Points on a hilly landscape, in no order, each with its height.
A climber steps from a point to the highest of its 2 nearest points, and stops where none of them is higher. Distance is the straight distance between rows; heights are no part of it.
Bevum (h 496): [125 138 201  87 169 118 113 156 115 135 104 130 139 115 141  99 132  78
 147  87 102 124 108  21 159 133  96 130 121 159 162  96 131 151 108  98
 145 126 123  99 150 136 174  93  98 167 111 138 106 204]
kag (h 58): [164 128  56 124 108 163 101 129 109 123 126 159 142 147 147 151 110 154
 108 156 113  82 155 154 143 129 173  78  81 148 158 141  94 140 130 129
 146 141 123 131 179 108 159 120 155 125 179 145 155 126]
nuvif (h 465): [124 155  80 161 127  92 218  94 156  96 153 129 130 100  79 175 143 138
 164 108 147 165 171 161 146 148 105  66  88 175 118 142 104  99 109 128
 123 146 158 136 142 104 178 110 129 107 155  62 117 152]
loput (h 155): [146 148 189 103 211 167 144 111 210 110  95 147 116 126 143  80 183 108
 112 146 129 195  93 106 183 115 117 160 153 106  91 144 158  93 139 130
 125 149 169 174 128 151 201 109  88 144 138 120 154 120]
dudo (h 272): [140 100 148 122 126 108 113 191 100 183 129 103 154 136 125  86  68 144
 140  95 129 139 122 164 149 121  85 142 145 189 143  80 172 134 129 113
 145 108 132 119  69 191  83 149  95 142  62  87 159 144]
Bap (h 229): [134 156 141  94  77 137  80 164 113 204 164 116 108 190 141 139  85 119
  87  98 103 129 140  82 119 155 201 203 137 156 156 101 110 187 141 135
 140 114 153 102  72 100  87 138 136 122  57 128 141 147]
mudu (h 461): [ 98 139 109 184  67 133 155  53  74 171 163 121 170 150 129  92 163 165
 176  99 186 161 119 139 108 132 131 107 124 101 132 143 141 109 160  92
 104 150 153 161 138  71 162 141  92 126 156 121 136  65]
sib (h 667): [182 185 144 110 143 169 143 152 160 141 122 129 112 120 108 130 129 117
 129 111 153 127 113 118  75 144 171 151 153  88 140 110 162 180 132 138
 121 152 166 133 178 130 156 123 146 175 159 113 132 122]
fafa (h 241): [138 130 170  97 114 118 112 143  95 172 144  81 137 143 147  99 124 125
  83 166  98 116 108 112 126 110 173 164 150 111 153 103 130 158 127 128
 155 109 100 136 125 130  51 141 146 142 110 151  92 125]
noso (h 405): [ 82 101 179 166  25  84 113 128  74 141 156  79 179 114 131 131 107  89
 164  73 121  98 129  87 115 162  71  82  99 167 147 106 116 138  99  98
 119  97  70 118  88  99  79 120 111 123 122 129 130 159]
maz (h 244): [133 133 194 107  74 110  79 173 119 191 141  75 167 146 127 106  96  67
 113  68 116 128 110  68 162 138 118 157 152 167 142 102 151 167 132 124
 132 115 139 107  51 140  85 149 118 129  87 117 147 163]
vulif (h 571): [139 145  80 136 119 138 163 108 101 173 131 112  94 120 121 123  80 180
 127 148 119 130 149 214  80 145 141 129 138 136 137 102 124 143 104 138
 124 137 132 149 118 137  71 144 142 103 126 132 121 125]
nin (h 426): [109 132 128 118  89 139 107 143  98 131 103 122 130 115 128 148 111 118
 139 171 133  78 104 107  67 142 165  97 111 107 137 121 136 177 138 124
 121 109  96  98 192 134  84 147 156 172 141 156  92 110]
tup (h 309): [111  91 132 105 180 101 103 163 144  97 102 154  90 129 135 133 102 140
 131 158 106 120 116 142 135 136 106 165 139 161 108 118 115 117 124 142
 141  88 107  97 107 165 106 145 110 122  56 141 125 151]
motiz (h 660): [ 93 108 131 145 149 124 143  75  87 116 155 113 117 130 137 108 168 147
 133 133 138 159 123 146  98  84 131 198 165  61 133 144 116  93 128 131
 113 132 123 142 117 117 106 137 136 107 113 141 100 121]
gike (h 558): [ 89  91 100 196 121 118 135 100 113 121 104 154 152 105 139 113  98 171
 158 115 163 112 132 167  99 145  45  95 134 116 124 119 147 113 119 106
 105 122 100 148 106 144 128 132  68 130 137 140 160  75]
Sadon (h 349): [132 152 124 147  80 124 177 107  73 171 203  59 114 106 114 168 144 105
 139 100 125 146 180 156 132  68 133 136 146 133 151 129  74 127 134 112
 104 156 133 141 122  92  69 122 160 113 143  82 103 147]
kabod (h 142): [156 179 198  97 185 156 118 132 194 142 129 143 103 148 133  89 174 100
 109 113 119 173 104  80 144 145 144 209 158 105 103 114 160 132 147 131
 125 133 179 149 116 119 186 113  92 140 106 119 159 120]
nol (h 413): [ 92 146 103 156 119 127 181  64  80 143 145 151 123 158 118 101 177 167
 180 118 191 166 105 142  74 111 146 136 113  77 124 151 123 108 165 102
 109 150 162 146 173  86 167 133 107 139 131 131  84  84]
zapa (h 236): [147 130 171  83 118 127  81 200 124 179 149 103 119 161 133 125  89  92
 104  91  85 136 131  76 166 130 157 178 146 180 144 106 130 175 145 135
 152 114 143  88  90 150 105 148 131 146  67 110 152 181]
Gune (h 464): [141  94 124 146  50 125  88 127  54 161 177  80 151 123 140 118  82 124
 139  63 108 107 145 152 143 140 105 146 167 141 176 113  97 120  94 144
 111 129  97 149  80  96  45 147 138  58  99 129 141 134]
Tibek (h 231): [176 155 150  83 162 142 146 137 120 148 133 103 107 140 138  97 123 145
  75 158  99 132 110 135 117 110 181 177 151  97 161 103 133 149 120 146
 156 136 123 149 145 144  95 133 155 144 120 146 103 139]
kote (h 472): [ 99 121 210  97 113  92 128 167  93 148 105 106 158 118 135 108 110  84
 138  97  95 106 110  23 142 128 106  83  74 163 166  86 121 176 101  82
 165 118  98 108 141 136 133  88 113 185 106 128  84 209]
Dov (h 67): [165 150 105 121 138 142 128 144 102 134 127 152 140 119 129 131 102 144
 129  99 127  93 139 112 138 132 127 110 115 142 175 107 116 157 122 114
 137 142 135 124 179 119 176 113 119 146 151 123 137 141]
Vula (h 261): [142  78 172  89 106 117  84 205  77 196 131  88 177 170 154  74  88 115
 121 115  99 131 109 108 177  93 116 142 148 181 164  76 169 142 145 117
 165 105 107 117  87 196  52 148  99 159  70 112 142 144]
luf (h 219): [182 148 122  99 205 148 168 129 123 128 136 139  79 142 132 112 145 151
  94 130 104 153 133 135 129  80 152 204 166  94 162 118 107 127 127 141
 142 158 139 156 147 139 144 110 139 125 116 127 111 149]
vafa (h 425): [ 93 140 132 161 119 108 100 136 188  85 116 188 112  96  77 182 144  93
 205  97 163 123 149  92  82 180  91 116 139 109  90 138 150 145 149 143
  96 117 169  76 149  93 177 119  96 137 113 100 113  94]
mikip (h 380): [122 156 100 135 112 140 182  95  75 164 153 123 116 141 126 130 161 155
 135 158 156 139 132 143  93  87 155 135 128 105 145 121 101 136 162  98
 111 145 140 146 165 105 127 124 126 148 136 128  93  96]
nal (h 603): [126  90  69 123 152 133 109 170 139  54  86 146  93  94 126 197  82 122
 129 152 119  83 135 141 118  90 120  79 129 141 126 154 111 117 130 158
 116 128  80  85 170 183 106 126 185 126 141 148 120 140]
zage (h 573): [124 119 113 145 166 106 186 109  99 130 104 128 106 114 123 107  88 184
 132 128 131 135 129 171  90 136  86 135 134 126 149  94 128 129  90 118
 135 129 111 159 111 154 105 117 110 115 106 128 101 144]
zutu (h 252): [140 114 186 100  80 117  76 168  96 194 134  80 183 158 154  75 104 102
  98 113 116 114  90  88 150 121 136 156 165 138 157  84 153 161 130 117
 140 101 112 129  80 138  53 142 107 139  97 138 133 121]
bez (h 153): [140 126 138 120 216 131 178 125 224  79  94 173  92 111 112 106 141 153
 112 118 103 178 123 163 166 162  84 146 121 153  84 155 139  89  82 142
 141 146 148 168  94 149 183 101  94  94 116 110 137 152]
goz (h 140): [128 123 126 109 183 116 190 113 218  48  99 176 110 122 100 121 191 134
 108 165 128 197 117 156 174 171 116 106  88 176  66 177 120  67 100 140
 141 132 140 159 107 134 195 104 120  95 127 118 122 155]
Derup (h 627): [116 106 106 177  61 141 108  79 101 134 156  94 181 113 132 112 138 120
 141 110 157 129 113 163 132 124 104 115 169  96 111 162 140 104 131 130
  94 133 129 158 105 116 108 157 122  99 173 134 164  69]
Lil (h 378): [ 94 144 102 172 147 147 182  78 148 113 107 183  99 121  89 124 160 157
 200 109 178 183 111 160  48 127 131 141 136  64 101 162 149 123 155 124
  94 159 188 145 175 104 171 117  95 139 119 102  71  61]
kuru (h 583): [128 103  90 148 178 145 108 170 154 138 135 189  87 131 139 132 112 166
 129 107 135 127 164 161 143  95  95 189 189 125 129 128 125 134 165 133
 112 122 148 106 103 123 132 127  78 124  83 114 168  83]
zosur (h 453): [114 107 141 103 123 137  99 164 114  96 121 113 117 105 139 158 126 104
 116 169 116  85 102  96  98  84 168 123 154  77 143 141 137 144 140 146
 123 120  73  93 195 152  78 136 183 162 140 165  86 113]
kuzu (h 143): [130 118 120 129 193 108 153 154 237  79  96 202  77 100  95 140 128 165
 147  98 110 155 135 174 129 185  74 153 122 152  71 151 142 110  89 143
 131 130 166 129  98 116 160 107  85 101  75  93 115 127]
Zili (h 214): [130 156 147  81  75 136  85 138 142 156 168  95 110 158 142 166 124  87
  58 159  68 126 137  85 148 142 217 138  93 152 110 156  74 155 133 153
 163 122 136 115 106 102 106 141 178 122 107 138 132 164]
vavod (h 773): [164 177 143 107 130 160 171 143 140 151 143 114 126 122 111 160 184  91
 119 148 163 141 124  87 124  84 173 114 147  97 135 124 129 153 179 107
 121 151 162 129 182 117 169 108 161 185 175 103 108 112]
vefim (h 460): [ 92 129 125 138 113  90 117 127 195  80 116 166 102 110  85 191 138  93
 166 130 129 128 131 123  90 201 123 129 102 148  66 142 120 130 123 152
 111  95 150  72 124 108 149 139 121 122  90 120 114 129]
kifur (h 385): [ 96 139 189 147  43 110 148 184  78 186 147  83 123 128 113 154  83 100
 166 100 140 115 161  81  92 103 105  86 100 172 162  95 100 192 153  94
 122 124 104 106 117 127  46 123 117 177 101  94  98 176]
lilu (h 593): [ 97 169 119 141 117  82 174  71 135 116 176 114 125 164  90 143 192 122
 191  89 180 181 134 108 125 136 172  98  91 121  92 178 122  93 158 140
 133 154 182 112 146  54 193 140 162 118 142  92  93 156]
votaz (h 625): [141 136 100 146 132 141 161 140 172 132  96 110 117  86 108 153 112 132
 118 170 159 136 128 185 122 101 106  84 136 144 103 124 133 136 150 123
 105 125 132 135 131 170 106 135 135 146 167 102 140 102]
fezo (h 127): [145 150 155  93 147 161  81 130 184 118 139 127 112 153 144  86 153 114
  70 173 114 142 100 152 145 138 178 204 156 108  91 144 144 109 130 164
 131 120 146 132  92 134 128 154 127 102 113 157 182 102]
somop (h 528): [172  90 128 107 148 156  95 160 112 124  74 118 162 145 170 119 126 132
  80 189 109  76 106 108 160  77 161 104 146  71 168 125 171 135 137 120
 137 131  75 142 168 169  88 130 179 160 197 183 125  98]
fadun (h 658): [134  89 145 137 104 124 115 164  69 137 114 102 154 121 133  95  70 150
 151 119 143  83 122 134  90 105 108 116 166 105 185  99 168 162 121 129
 133 127  79 117 150 174  42 140 132 158 141 150 106 131]
vobem (h 584): [149  75 123 131 123 134  95 158  81 120  68 113 176 147 162 113  86 148
 125 159 111  51 116 116 135 102 131  81 127  88 180  98 169 154 125 110
 142 116  64 137 174 173  63 127 157 167 180 169 105 112]
falu (h 49): [176 138  42 143 140 165 151 112 113 138 103 175 132 158 142 114 110 194
  96 165 136 108 156 189 133 123 147  78  79 131 151 134 113 130 128 119
 142 165 137 170 153 133 165 111 134 109 172 144 144 110]
ziz (h 585): [104 121 143 133  74 109 124 178  99 183 112 103 126 154 135 148  79 132
 145 159 135 119 123 133 110 139 109  83  86 205 113  72 128 158 174  96
 128  79 100 113  98 162  48 151  92 176  70 101 135 120]
dop (h 529): [132 194 112 138 119  93 198  97 153 124 163 119 119 136  70 193 169 105
 177 113 157 173 180  97 137 119 137  91  97 144 126 136  98 125 156 118
 127 162 187 118 160  85 195 101 140 128 143  56  83 154]
Gur (h 582): [112 148 165 143 154 122 150 107 140 122 149 132 135 110 104 138 189  95
 167 105 163 167 142  73 135  99  98 143 158 106 130 122 119 123 159 101
 112 131 169 123 138 106 186  98  93 144 139  87 113 128]
voli (h 222): [150 182 122  92  80 144  83 124 160 188 167 113 113 175 128 152 111 113
  78 128 107 133 145 131  97 176 213 169 113 159 118 130 105 166 124 162
 145 123 175 116  88  95 112 141 156 107  98 130 155 145]
vuz (h 406): [126 138  58 163 112 126 163  76 132  99 163 134 143 121 107 135 140 157
 153 109 159 150 158 187 133 134 137  76 100 139 108 182 123  85 118 150
 125 162 159 138 138  98 174 136 152  91 179 106 148 130]
Muve (h 471): [152 113 108 116 127 173  99 141 144 108  72 130 158 126 154 132 158 121
  84 222 142  91  99 135 157  90 162  68 101 102 119 141 152 121 164 113
 116 122 104 143 165 156 120 136 173 155 204 159 141  93]
Kuv (h 296): [133 113 148 108 152 106 105 177 181 122 135  99  92 120 114 139 102 104
 119 137 106 135 128 169 150 130 119 178 147 169  84 117 130 126 123 148
 135  91 142  92  66 162  85 155 125 110  77 103 150 155]
novek (h 77): [148 147  98 147 106 125 151 131  86 145 147 142 148 133 132 161 123 133
 149 123 141 103 174 103 170 104 104  69 100 160 180 102  75 132 162  78
 128 139 126 125 180  98 185 103  95 150 158 108 139 114]
rak (h 486): [146 154 118  93 182 112 167  91 101 124 115 157 109 155 138  91 133 179
  98 134  84 140 102 127 131 156 134 152  69 152 157 103  97 106  90 111
 168 124 120 170 136 122 181  99 117  95  91 147  93 169]
nefon (h 457): [152 139 125  96 171 172 106 119 119  60 132 177 113 139 149 126 170 121
 138 115 136 115 105  87 118 129 165 150 141  64 135 173 144  98 134 164
 125 159 130 129 204 121 204 122 167 137 161 175 141 123]
Des (h 377): [151 100  77 125 169 181  90 154 177  81  72 192 107 121 145 139 144 135
  86 187 155 112 139 144 147  85 138 109 143  98 113 178 142 103 162 152
 107 164 112 116 150 169 166 124 155 119 171 175 171  83]
lupig (h 126): [101 142 110 158 137 108 150 107 157 153 152 141  80 116  98 142 108 173
 156  71 122 156 166 197  83 190 114 198 102 149 109 101 122 127  83 136
 116 119 167 117  74  78 114 126 111  75  65  86 121 135]
Mal (h 428): [ 90  97 117 147 179 128 152  90 166  63  55 186 118 101 116 135 146 136
 152 159 171 148  92 140  85 125  81 114 150  88  87 158 141  98 128 122
 103 130 124 141 137 165 150 121 105 141 124 141  98  76]
Getug (h 110): [ 83 137 114 138  87  86 142  96 169 100 175 117 126 131 105 199 174  87
 129 145 112 162 173 106 173 161 142  96  73 186  81 162  75  93 143 146
 135 106 137  91  97  86 161 143 146  89 124 100 133 166]
Kel (h 498): [114 116 116 115 129 127  72 159 191  70 102 176 113 101 113 170 117  97
 146 146 136  89 122 126 126 181 121  98 108 153  78 155 130 127 131 157
 118 100 128  71 149 133 160 152 127 132 126 142 155 114]
tuz (h 345): [170  76  97 119 199 163  90 184 147 111  63 171 120 142 160 113  89 153
  91 170 136  96 131 137 160  89 111 128 167 107 139 142 164 134 144 147
 130 148  92 119 127 201 129 139 142 128 154 175 173 102]
dovub (h 357): [102 123  56 177 117 154 144  76 136 106 133 164 129 121 117 125 143 160
 163 118 179 150 131 188  86 118 148  93 135  81  95 200 153 100 151 152
 100 165 160 128 157 116 169 151 142 117 172 139 139  67]
lutus (h 389): [ 99 139 126 155 131 132  87 139 211 113 125 181 106 119  99 168 160 102
 158 137 160 143 143 116 108 142 120 148 156 105  73 139 150 136 184 139
  91 110 184  83 125 100 162 132  86 137 106 106 147  55]
mupi (h 649): [142 126  96 144  85 126 140 157 102 169 109 107 128 123 125 148  65 155
 141 147 126 101 139 185 120 149 107  55  91 195 130  84 129 157 138 109
 127 104 102 137 124 152  74 143 122 151 135 110 146 124]
muber (h 354): [ 93 128 163 148 130 129  72 121 173 117 149 140 140 117 122 115 145 103
 142  95 148 133 119 111 131 162 109 184 168 102  93 143 157 120 133 133
 103 109 161 102  93 108 162 148  82 112 116 128 169  90]
Zafib (h 136): [150 173 183  92 150 136 108 150 189 159 129 112 103 153 130 104 144  96
  80 146 120 158 108 105 134 135 171 212 159 123  96 100 149 154 153 135
 126 110 171 123  81 129 114 137 116 141  84 117 152 124]
nofa (h 423): [149 167 140  95 155 159  87 127 184  90 130 193 107 140 124 139 164 110
 140 119 140 126 125  94 117 182 161 136 109 106 104 157 143 115 139 165
 128 143 166 117 178 103 218 121 132 133 134 136 153 118]
Tutim (h 329): [106 111 162 136 169 128  97 107 150 122 119 132 152 113 146  76 141 123
 127 101 125 140  99 107 156 140  74 174 164 114 111 132 156 100  99 118
 121 112 130 133  95 140 171 127  70 116 127 140 161 127]
fon (h 388): [108 135  76 141 149 135 161  80 142  78  96 188  90 118  99 146 162 144
 165 146 160 149 111 165  63 118 143 112 124  91  94 170 128 100 143 146
  97 149 152 128 175 126 158 126 144 131 121 137  83  85]
vizek (h 674): [143 116  73 116 163 144 113 146 116  41 106 148 105 101 127 171  76 128
 135 114 112  77 139 128  95 131 147 107 125 109 147 158 129 125  81 175
 130 154 105 100 189 158 124 119 192 125 150 163 125 156]
mene (h 408): [ 84  76 150 150  56  85 117 108  56 122 148  85 161 124 142 107  99 135
 149 109  90  86 109 135 101 172 111 103 107 134 148 104 127 119  62 114
 139  93  51 136 104 111  58 124 136  95 119 165 100 154]
para (h 526): [102 136 197 115 155 114 120 130 126 135 140 122 124 126 131 122 173  84
 144 108 125 144 135  48 145 107 105 187 152 127 141 107 102 136 138 107
 121 108 137 104 117 111 148 101  90 144  95 114 107 168]
lomi (h 331): [145 129 123 129  91 150 149 149  83 186 187  98  99 135 125 156 144 112
 116 115 126 135 162 133 119  71 165 196 187 114 177 115  82 151 155 125
 117 135 126 115 118  89  71 127 146 126 117 111 119 118]
Zag (h 670): [ 74 165 151 136 119  82 175  55 123 134 157 124 122 162 105 137 207 127
 160 123 166 188 125  87 118 138 154 148  74 125  91 145 106  99 162 111
 127 123 167 130 111  65 171 131 126 118  90  99  74 144]
marob (h 541): [138 109  85 108 165 139  94 170 205  47  80 191  80  90 106 189 124 110
 136 160 135 110 140 150 131 122 117  99 124 154  89 168 115 107 139 167
 113 124 122  86 161 156 147 120 145 124 120 135 136 120]
tagef (h 417): [134  99  82 146 162 165 132 119 155  89  48 159 135 121 141 131 137 148
  94 211 167 122 115 153 130  85 123  70 120  87 105 160 152 110 155 121
 109 151 106 150 143 184 141 127 160 126 189 166 145  77]
fip (h 742): [128 116 127 141 130 130 138 124  61 108 142 113 136 113 132 105 101 147
 137 108 134  96 135 123  86  98 125 143 165  77 188 124 132 148 100 135
 127 148  95 127 164 140  88 120 147 125 151 154 100 142]
neb (h 666): [140 158 143 131 138 152 154 116 164 129 164 122 118 132 108 148 207  93
 139 129 165 176 134  95 130  86 166 154 170  87 103 147 135 127 193 124
 112 142 183 126 143  97 180 121 141 151 150  96 130 106]
nubad (h 135): [133 148  90 146 161 130 149 138 222 123 136 174  84 109 103 132 111 178
 127 102 117 149 164 212 105 179 116 149 112 142  86 145 139 122  90 161
 132 140 184 130  94 105 150 123 107  88  97  87 141 124]
veri (h 124): [ 91 130 103 128 142  89 160  94 192  59 140 169 109 142  95 154 210 124
 144 167 140 196 147 142 172 149 148  99  76 178  62 183  90  59 144 153
 138 119 147 113 109  86 187 128 135  85 109 103 114 148]
lat (h 521): [129 111  98 156  94 134 156 101  66 179 149  73 102 121 139 134  99 158
 131 151 129 144 162 204 103  86 107 128 177 114 147 109 114 113 123 129
 100 145  99 168  84 140  20 145 143  88 138 140 120  94]
tosem (h 601): [182 155 128 121 153 148 130 151 150 123  96 111 134 103 119 101  70 146
 122  99 137 109 108 160  96 158 135 127 142 105 142 115 187 157  86 147
 134 155 137 142 153 166 129 135 153 148 162 126 145 138]
zugeg (h 488): [ 91  65 155 116  86 105  74 167  91 100 133  80 143 110 146 147  83 100
 121 158  92  66 108 104 122  97 141 100 136  98 135 149 140 130 113 150
 146 100  44  97 164 156  26 151 167 139 148 168  80 119]
Pivar (h 489): [123 101 124 146  93 125 120 111  62 159 169  78 112 122 134 119  95 147
 132 103 123 135 158 186 114 112 119 177 185 109 171 107 109 112  93 146
 112 136 107 141  77 116  24 152 146  66 106 132 114 127]
tizun (h 206): [169 166 109 119 183 136 181 127 164 141 145 145  77 133 104 150 161 143
 125 132 129 173 162 148 141  83 143 181 144 134 134 115  88 131 159 117
 127 147 182 144 139 106 164  99 113 122 105  79 108 133]
Pek (h 190): [140 146 177  84 153 109 169  99 166 111 126  88 131 128 132  94 171 108
  68 173  89 163  81 144 153 156 158 144  94 133  82 130 138  97  85 141
 155 115 124 160  92 142 133 133 156 113 125 145 123 170]
pez (h 392): [138  81 119 109 121 125  86 144  81 128 121 113 146 148 168 116 102 133
  97 154  46  82 129 109 202 107 133  95 100 159 158 115  90 133 116 114
 167 105  76 136 139 134 102 119 139 124 135 157 132 161]
Lom (h 440): [ 90 126 174 133  98  78 155 117 102 133 135  95 160 110 124 131 133  97
 135 100 109 119 120  72 131 163  91  94  82 170 138  96 105 142  95  89
 140  94  99 121 110 115 132 101 113 140 119 123 106 183]
bab (h 275): [116  98 136 155 118 106 142  87  76 145 133  96 185 118 166 106 165 119
 133 127 127 133 141 118 177  70  62  90 138 127 151 113 101  93 127  88
 128 122  98 165 104 134 125  98  85 141 165 121 142 124]
fera (h 369): [114 149 164 145  63 110 173 133  68 191 167  58 127 107 122 148 113 105
 146 116 127 129 161 134 107  96 105 104 116 157 158  93  89 153 129  93
 114 131 101 139 111 110  34 118 126 147 126  87  95 154]
Ral (h 525): [121 137 116 137 163 109 192  85 130 133 103 150 121 126 124  86 123 196
 119 124 122 151  96 162  93 177  99 138  86 142 132  96 133 113  78 103
 146 118 122 181 105 130 164 105  97 103 103 129  98 138]
muvas (h 420): [120  95 155  99 146 109  86 112  81 150 111 113 170 162 183  61 131 131
 103 129  36 100  99  83 192 127 113 131 104 157 159  87 124 116  87  99
 170  97  73 143 110 127 131  98 101 119 109 179 123 169]
dor (h 172): [155 156 162 112 176 144 172  95 180 139 109 110 145 117 133  66 150 127
  76 138 106 183  91 148 170 134 121 135 115 138 106 117 150 108 103 117
 150 137 157 178  93 146 172 119 106 126 142 118 148 142]
paz (h 391): [143 151 145 101 155 151  98 116 165  94 120 154 142 131 139 103 170 111
 104 151 119 135 114 102 181 160 141 119 104 136  98 156 141  96 128 140
 140 132 143 132 142 121 206 132 125 118 160 148 169 139]
gavi (h 671): [110  94 100 180 163 125 136 137  99 151 121 172 111 125 147 106  86 196
 149  90 157 123 167 164 115 102  49 146 166 121 158 108 122 128 137 101
 106 138 118 143  98 140 125 121  54 129  91 117 156  86]
tomu (h 305): [ 98  79 163 143 157  94 128 113 107 120 113 102 159 101 160  89 127 128
 145 105 130 133 124 123 145  97  45 142 167 120 145 109 126  96  87 119
 133 112  91 132  84 167 114 110  82 130 133 131 136 154]
fusi (h 478): [ 89  73  93 171 159 122 121 117 145  78  61 186 132 106 131 125 101 157
 136 153 160 104 106 164  92 152  70  97 135  96  89 151 156 115 114 136
 106 123 100 124 118 174 134 141 103 124 132 168 140  65]
Liv (h 454): [126 148 151  97 159 106 135  89 110 147 128 132 148 153 152  71 149 141
 100 107  63 136  94  82 159 166 116 151  65 179 152  90 122 108  87  94
 164 109 106 149 109 103 196  90 103  97  92 158 114 176]
zur (h 284): [122 137 146 138 117 109 114 173 149 170 142 106 111 125 105 129  85 126
 141  97 141 142 141 160 113 148 109 170 145 168 110  90 148 160 137 125
 119 102 159 101  71 142  81 153 107 130  68  80 147 137]
veluv (h 324): [159 102 123  95 213 141  96 180 135 124  77 184 102 152 151  89  94 177
 111 144 118 110 115 126 148 124 111 169 157 134 143 115 153 134 131 139
 144 128 114 124 130 180 138 136 100 143  80 160 143 130]
siriz (h 643): [168 162 109 134  63 164  67 156 165 174 136 143 183 133 120 156 115 104
 116  99 161  95 146 106 151 179 148  74 124 148 135 131 155 168 151 138
 121 132 168 106 134  96 177 142 125 140 194 116 195  91]
Mipi (h 606): [172 140  94 125 195 142 150 157 148  61  75 147 107 100 112 135  59 149
 138  97 140  95 128 149  80 145 124 122 143  95 138 133 173 139  72 171
 127 170 130 131 174 183 123 116 173 140 154 136 128 150]
Ninas (h 494): [182 153 122  96 148 179 108 131 121  85 121 140 145 127 147 122 131 116
 114 108 130  93 110 106 123 143 176 127 127  73 155 152 166 124 102 164
 133 169 133 144 203 130 178 123 189 146 199 160 161 135]
Biza (h 527): [126  62 135 120 105 109  87 158  95  85  90  87 173 131 152 126  73 124
 125 145  78  50 102 120 151 134 128  73 109 111 143 123 161 125  81 133
 157 103  54 126 149 169  51 141 171 132 174 177 108 144]
sela (h 651): [112  95  98 164 143 130 131  89  59 102 154 142 122 124 137 113 119 157
 140  92 138 117 153 145  94  96 101 175 175  64 173 145 118 113 106 141
 115 155 108 134 128 129 117 129 135  88 134 157 122 126]
tegut (h 781): [ 75 140 154 130 135 110 134  65 122 121 150 120 135 146 133 109 200 121
 128 145 146 172 101 105 122 125 142 173 118 104  89 145 117  92 145 119
 122 108 147 132 103  97 146 142 118 117  96 125 116 122]
Zir (h 404): [110 125 138 131  69 131 102 182  97 153 130 114 118 123 119 166  81 107
 152 125 139  87 133  92  86 130 143 101 117 149 145 112 109 190 161 121
 123 111 104  83 164 134  85 143 139 175 117 121 114 137]
zagor (h 532): [110 109 128 158  80 123 122  57  58 145 180  96 196 155 149  82 188 131
 142  89 162 145 107 117 159  95 126 121 154  90 131 168 132  87 147 113
 119 142 133 171 113  76 146 139 125 107 159 136 141  99]
Kar (h 436): [106  82 116 149  70  95 116 123  73 113 168  93 129 111 130 145  75 133
 145  73  86  98 141 162 123 183 103 117 112 168 147 118  98 114  62 139
 135 106  84 115  90 110  84 141 147  74 110 136 138 170]
ved (h 98): [ 96 141 132 137  66  98 122 105 126 137 179 100 153 135 125 186 149  78
 117 131  98 136 172  69 201 134 122  74  78 190 117 146  68 116 159 117
 137 109 127 113  97  86 153 130 130 108 140 102 145 153]
Peze (h 87): [118 154 102 139  71 120 135 112 100 146 167 124 136 140 123 184 140 114
 132 146 127 120 168  97 152 120 145  74  83 165 137 136  67 136 169 108
 131 125 131 112 158  87 156 128 128 132 144 108 130 120]
Zilo (h 205): [138 151 170  72 126 124 117 126 138 117 155  87 121 129 143 133 152  84
  77 160  63 127 114  93 161 135 185 139  99 131 108 153 105 126 107 148
 163 129 119 132 134 119 122 134 181 124 122 142 115 181]
vaf (h 555): [193 160 111 124  99 189  99 132 160 142 118 129 176 123 131 121 126 116
 104 119 155 109 115 148 126 159 175  93 124 104 133 146 175 147 117 146
 124 157 164 146 164 119 171 139 161 146 219 132 185 101]
kebim (h 763): [162 104 100 142 140 127 140 151 132 135  80 115 153 114 135 118  75 151
 109 144 124 101 126 181 167 124  84  64 113 161 131  98 149 136 116 112
 138 120 107 152 109 184 107 129 128 140 166 121 156 135]
tuv (h 774): [138 135 112 147  44 150  75 127 131 157 135 108 176 124 127 147 126  95
 122 137 155  98 115 132 131 150 133  85 138 131 109 136 141 147 156 131
 104 109 136 122 124 114 109 161 131 129 180 133 170  76]
baguf (h 352): [100 146 150 108 115 117 167 112  74 164 175 100 116 138 137 147 193 112
 109 179 130 138 124  97 109  55 185 152 127  87 131 143  95 134 163 100
 133 137 114 137 159 100  92 112 162 159 117 130  56 124]

Where does a climber stop that starts at each point below?
mene | zage
noso | vavod
falu | bez
Tutim | vizek
dovub | tegut
Kuv | vobem
paz | tuv
kag | bez
Zafib | vobem
voli | vobem
Sadon | vobem

Call two points neighbours if one is among the 2 nearest of the other. Go from one point of each pair to the other, from neighbour to neighbour, staying as high as possible. Name the lowest point that can't be avoided.
tuv / vizek | dovub
vizek / vobem | pez
tegut / bez | lupig
tegut / fip | sela
vizek / vavod | tosem
zage / vizek | noso
tuv / fon | Lil
